Each row is a point on a landscape with many peaks, with its height.
A climber steps from a point to the highest of its 2 nearest points, and stops where none of them is higher. Distance is the straight distance between rows; heights are no part of it.
pav: -263  -89  -323  308  -113  -34  -203  -77  -222  152  -264  -3  -325  -292  -281  -167  -127  -71  155  267  h=339
fal: -116  112  -110  -28  80  -134  -126  243  -106  211  234  -48  242  313  -261  202  -320  -126  -162  85  h=314
Navut: 43  -222  143  186  -233  60  -301  152  -357  220  166  22  -179  -38  -297  -147  -403  219  117  108  h=431
mamub: 160  383  291  288  -432  129  260  -23  -137  374  25  -97  113  -3  -93  -99  209  158  77  94  h=532
buvav: 52  -12  170  25  110  131  87  66  -212  2  -135  15  -46  -49  -13  235  306  3  -16  15  h=330
resat: 65  229  -83  -128  81  494  -189  -139  102  -50  -166  37  -55  -202  184  167  -151  113  -74  132  h=244
ropim: -7  25  190  354  -414  94  -45  39  -155  320  82  -128  -96  -111  -440  161  13  159  54  124  h=472
Vogi: 4  -45  99  -130  -133  405  -150  -4  67  100  -274  251  50  -220  -334  -309  -467  -193  114  -93  h=342
bab: -14  278  -50  -427  41  463  115  -271  -119  -1  14  -20  11  50  324  218  82  77  236  -15  h=203
Vofa: 15  195  -99  -20  -30  283  -160  -1  65  -179  286  196  -340  -65  174  226  -73  176  -64  36  h=289
Viliv: 54  353  512  188  -372  -53  80  165  -11  -2  252  -44  312  -26  -37  104  161  169  37  -20  h=625
Las: 115  -63  -249  209  -320  228  111  -142  -204  -43  -114  -140  -455  -23  -286  250  200  -224  -364  185  h=124
Mori: -24  272  -66  150  -383  -168  128  -36  -176  -134  270  -59  93  526  -42  239  270  -185  -81  -3  h=252
naz: -157  -307  -117  -480  255  17  -425  101  -43  267  -8  -204  183  38  3  77  -349  -58  211  -110  h=379
sedub: -312  76  35  -153  -83  -85  -123  -149  -190  257  158  -179  148  -90  158  176  -177  201  432  73  h=391
Ses: 431  -223  -93  -111  -158  91  -546  -14  65  153  461  -87  -346  81  247  138  -132  -60  -164  17  h=473
kitem: 170  -116  93  122  -169  356  -50  102  -161  -78  122  170  -214  -299  -35  -298  -288  352  79  -175  h=388
guto: -57  -95  -63  -148  154  -151  304  -200  342  -225  -55  242  -82  143  248  -382  -165  -211  54  -279  h=481
beri: 50  222  -41  93  -329  140  34  -90  -21  -93  -274  -86  -176  -288  -309  234  222  -256  -118  385  h=101
lir: 88  223  20  343  -36  -118  -85  -34  -264  -188  -206  373  -28  60  -141  47  311  -419  -132  433  h=58
pil: -36  175  147  -48  20  -326  -89  -224  -73  23  -340  47  194  -29  148  64  185  -259  202  394  h=326
Kir: 131  312  147  -39  -206  -238  54  -292  -84  -133  226  28  8  84  443  227  311  84  151  272  h=192
naru: 186  347  275  -20  -246  313  142  -179  33  98  -141  -154  22  -112  142  -116  164  354  90  138  h=459
lin: 152  -369  -505  -342  183  370  -134  27  138  170  -164  -321  -3  -74  169  -2  13  188  93  -220  h=230
rimi: -232  -172  324  -287  421  106  -91  -7  85  -241  -319  11  144  -38  -130  -260  -62  313  -8  -131  h=302
mefon: 147  -479  -73  -23  -258  89  -418  110  -71  -23  285  -120  -132  -21  86  -127  -271  44  304  -316  h=489
baz: 58  -409  -170  -113  177  189  -279  263  256  -254  -65  -61  -66  -66  -181  -44  -57  99  -278  -226  h=194
navi: 130  357  212  -205  205  -127  -2  22  212  269  301  -36  -11  -5  311  410  72  -80  -157  134  h=243
Domut: 69  -439  -374  -235  -203  341  -54  129  -131  101  -123  -283  -16  75  -175  147  108  41  2  -264  h=260
kez: 133  -35  -69  -207  113  -112  415  143  164  212  131  -90  -7  101  76  332  218  -269  -79  -223  h=122
fole: -27  376  28  448  -497  25  89  -166  -48  33  -96  270  110  -51  -337  76  104  -317  -145  256  h=80
zogur: -112  -279  101  -57  740  18  -365  122  -58  -171  -154  130  218  -8  100  66  -53  308  -81  -229  h=263
buzal: 72  -232  292  281  69  -187  164  -87  -98  -42  153  321  -234  39  -392  -89  -58  -233  5  -198  h=385
palik: 89  -226  103  -54  93  -39  283  -221  -60  -153  42  274  -193  211  -89  -293  -375  -224  -6  -261  h=426
loviv: 83  6  111  268  238  -95  409  159  272  -123  -220  64  -16  -331  108  -104  352  196  2  -189  h=123
bav: 103  -328  78  -210  95  82  -147  109  -104  335  -41  18  158  -249  -318  -113  -293  13  188  -207  h=345
zum: -382  -235  -566  58  -135  66  -3  -123  -49  149  -105  -93  -75  -419  182  136  -34  122  176  -134  h=408
ridom: -260  -47  448  -236  123  65  -198  -100  50  -249  -204  226  -5  -63  77  -247  -231  124  164  165  h=335
Zup: -370  -398  -25  -14  18  -537  285  81  0  -278  -143  -51  63  140  -233  -37  268  -271  0  -72  h=191
legeb: -173  -131  234  -81  135  -6  89  260  -55  -86  -361  164  411  41  -557  -309  -221  -199  -53  29  h=407
Zedid: -56  -106  1  -115  -26  -181  -314  -197  -102  118  341  3  -161  78  293  -47  -395  92  190  196  h=351
Fimi: -176  -59  -38  130  152  -265  323  230  -88  -64  -355  -7  344  135  -117  -101  213  -99  111  -35  h=170
tig: -339  -44  -116  -38  -110  -473  78  82  -139  -367  38  15  77  534  7  52  134  -157  -111  80  h=216
dad: -202  -396  -382  75  -207  100  -210  10  -142  -77  196  12  -213  -265  -43  -16  -98  38  225  -318  h=434
bap: 48  14  29  -241  231  231  276  15  34  9  114  -92  267  68  387  142  206  192  213  -247  h=172
Dos: -338  111  -80  -136  318  -305  -282  -232  -26  -36  -219  157  -31  206  126  196  8  -318  -12  139  h=376
Boko: 111  12  185  81  -54  165  357  135  226  -262  -425  191  249  -10  -398  -305  114  -295  -127  -4  h=370
kage: -196  -338  -52  -7  271  30  -451  158  95  -399  46  -6  -186  65  102  -47  64  350  -83  -101  h=223
gegi: 1  78  1  360  200  -394  375  68  96  238  -129  28  52  -308  -26  -322  -6  -5  50  60  h=102
sunub: 245  397  62  39  126  -248  44  303  66  266  174  73  426  155  154  249  3  -268  4  79  h=279
Bilar: 61  -47  96  -447  353  -180  -83  -111  213  -14  178  -158  -202  -66  382  287  85  -14  -192  142  h=211
kesa: -53  -236  -259  4  -183  270  -381  22  -85  -86  -265  -17  -12  -297  -236  -268  -244  100  55  119  h=377
sud: 75  265  171  16  -296  -20  103  82  -79  34  370  -71  195  480  -124  9  -274  -103  -191  61  h=287
sen: 60  19  363  -241  -72  127  -186  -23  -136  -132  38  -239  -37  66  61  72  48  335  112  150  h=389
Favod: -204  -88  67  -515  491  -75  -304  -241  14  37  -220  40  214  205  28  234  -134  -141  19  3  h=425
Vivu: -13  45  247  396  -183  -107  33  265  239  19  237  7  -78  -180  -543  -187  -66  276  -274  -44  h=460
lebat: -49  136  -304  78  472  164  205  -157  123  198  -449  25  106  -26  92  -5  335  -380  -174  -84  h=126
tefif: 114  241  468  -73  -296  6  186  -171  69  -398  -199  360  -16  -130  108  -308  120  -117  61  85  h=461
mefib: 82  171  -77  121  28  -281  262  124  354  399  13  -319  11  -88  75  -336  -316  106  -31  43  h=89
Gil: 51  130  524  260  -252  -261  61  205  67  -87  2  -187  53  -167  -311  -55  169  213  -157  255  h=523
Kur: 72  349  -96  159  -33  24  -82  -200  -63  187  160  -22  -293  -51  413  134  143  125  -24  324  h=236
zitut: -123  -168  86  -384  162  -20  -204  -235  147  -165  77  -26  -53  -8  306  -254  -283  193  221  42  h=313
nopum: 8  251  -100  20  163  401  -83  -275  -236  -246  -340  35  -222  -113  115  205  295  10  -117  169  h=266
lol: 212  118  -128  405  -23  52  -76  -177  -433  386  146  -157  -315  229  -95  -121  25  302  -203  -37  h=173
mol: 114  106  -221  -83  129  -41  522  -20  132  -26  -22  14  320  176  354  149  473  -203  49  -235  h=143
Maf: -99  354  372  36  55  -352  -260  -33  4  -202  -81  134  53  25  42  -123  -26  -70  -120  434  h=282
Gar: -62  206  226  37  -149  -127  144  34  293  -287  -186  400  54  -236  -238  -238  -11  -442  -237  79  h=386
les: 191  4  -125  205  -132  557  51  78  44  -65  343  128  -233  -76  97  51  -168  324  -53  -343  h=341
gup: 23  -249  -1  -174  -103  94  188  4  -308  135  89  -29  -93  42  -168  365  142  115  125  -288  h=290
fug: -64  -55  -376  205  530  -165  202  128  43  108  -326  23  279  328  -97  -1  171  -194  -198  -96  h=149
Gefo: 28  27  -183  242  -152  -178  -157  -323  -206  277  339  -150  -452  127  197  19  171  364  -3  -43  h=197
Gazip: 63  84  234  -286  77  -268  74  -245  79  -294  171  -22  -301  296  327  57  217  -78  -36  115  h=176
Komop: 260  -23  -401  227  14  317  -63  -272  -201  310  -131  -154  -409  -15  -158  41  21  107  -166  222  h=150
siga: -402  133  -375  -38  130  -164  36  -59  56  94  47  -224  93  -292  358  167  116  157  334  83  h=441
Zuge: 188  84  -77  164  80  -573  273  390  238  107  70  -99  519  247  232  -18  155  -281  -155  -67  h=248
Depil: 169  -44  -188  -177  -109  -151  -54  181  407  334  260  -379  35  -241  144  67  -455  183  129  56  h=76
tes: -133  194  -59  -184  -357  -218  236  83  3  -52  238  -160  487  485  204  -117  -192  -94  98  22  h=261
paf: -129  162  121  -62  -45  71  315  -94  62  -306  -170  233  240  -24  176  -171  -143  -136  228  -256  h=567
dok: 232  -414  -13  -20  155  340  -38  274  320  -270  28  168  -173  -333  -523  80  110  145  -367  -336  h=171
pomog: 382  -476  -306  32  -47  252  -596  177  29  -39  279  -169  -185  -18  156  -170  -9  -189  -39  -196  h=583
lalek: -184  131  3  254  -21  -245  -29  33  -139  20  248  202  -10  -30  -185  106  -127  -202  -98  -5  h=346
Reduk: -104  246  -353  -54  44  -159  292  -7  -120  129  45  -242  274  459  373  -101  21  -57  182  142  h=237
Mab: 84  -314  74  205  68  107  356  276  402  -228  -10  128  -51  -164  -249  -162  127  257  -197  -347  h=148

Where does a climber stop that starts at each point below?
resat => Viliv
gegi => ridom
lebat => paf
Reduk => paf

Call two points neighbours if one is among the 2 nearest of the other. Go from one point of each pair to the other, from neighbour to neighbour, staying as high as possible. Name the lowest point that can't be avoided.
siga / ridom => zitut
siga / pomog => zum
Favod / kesa => Vogi
Kur / sunub => Gazip
paf / legeb => Boko
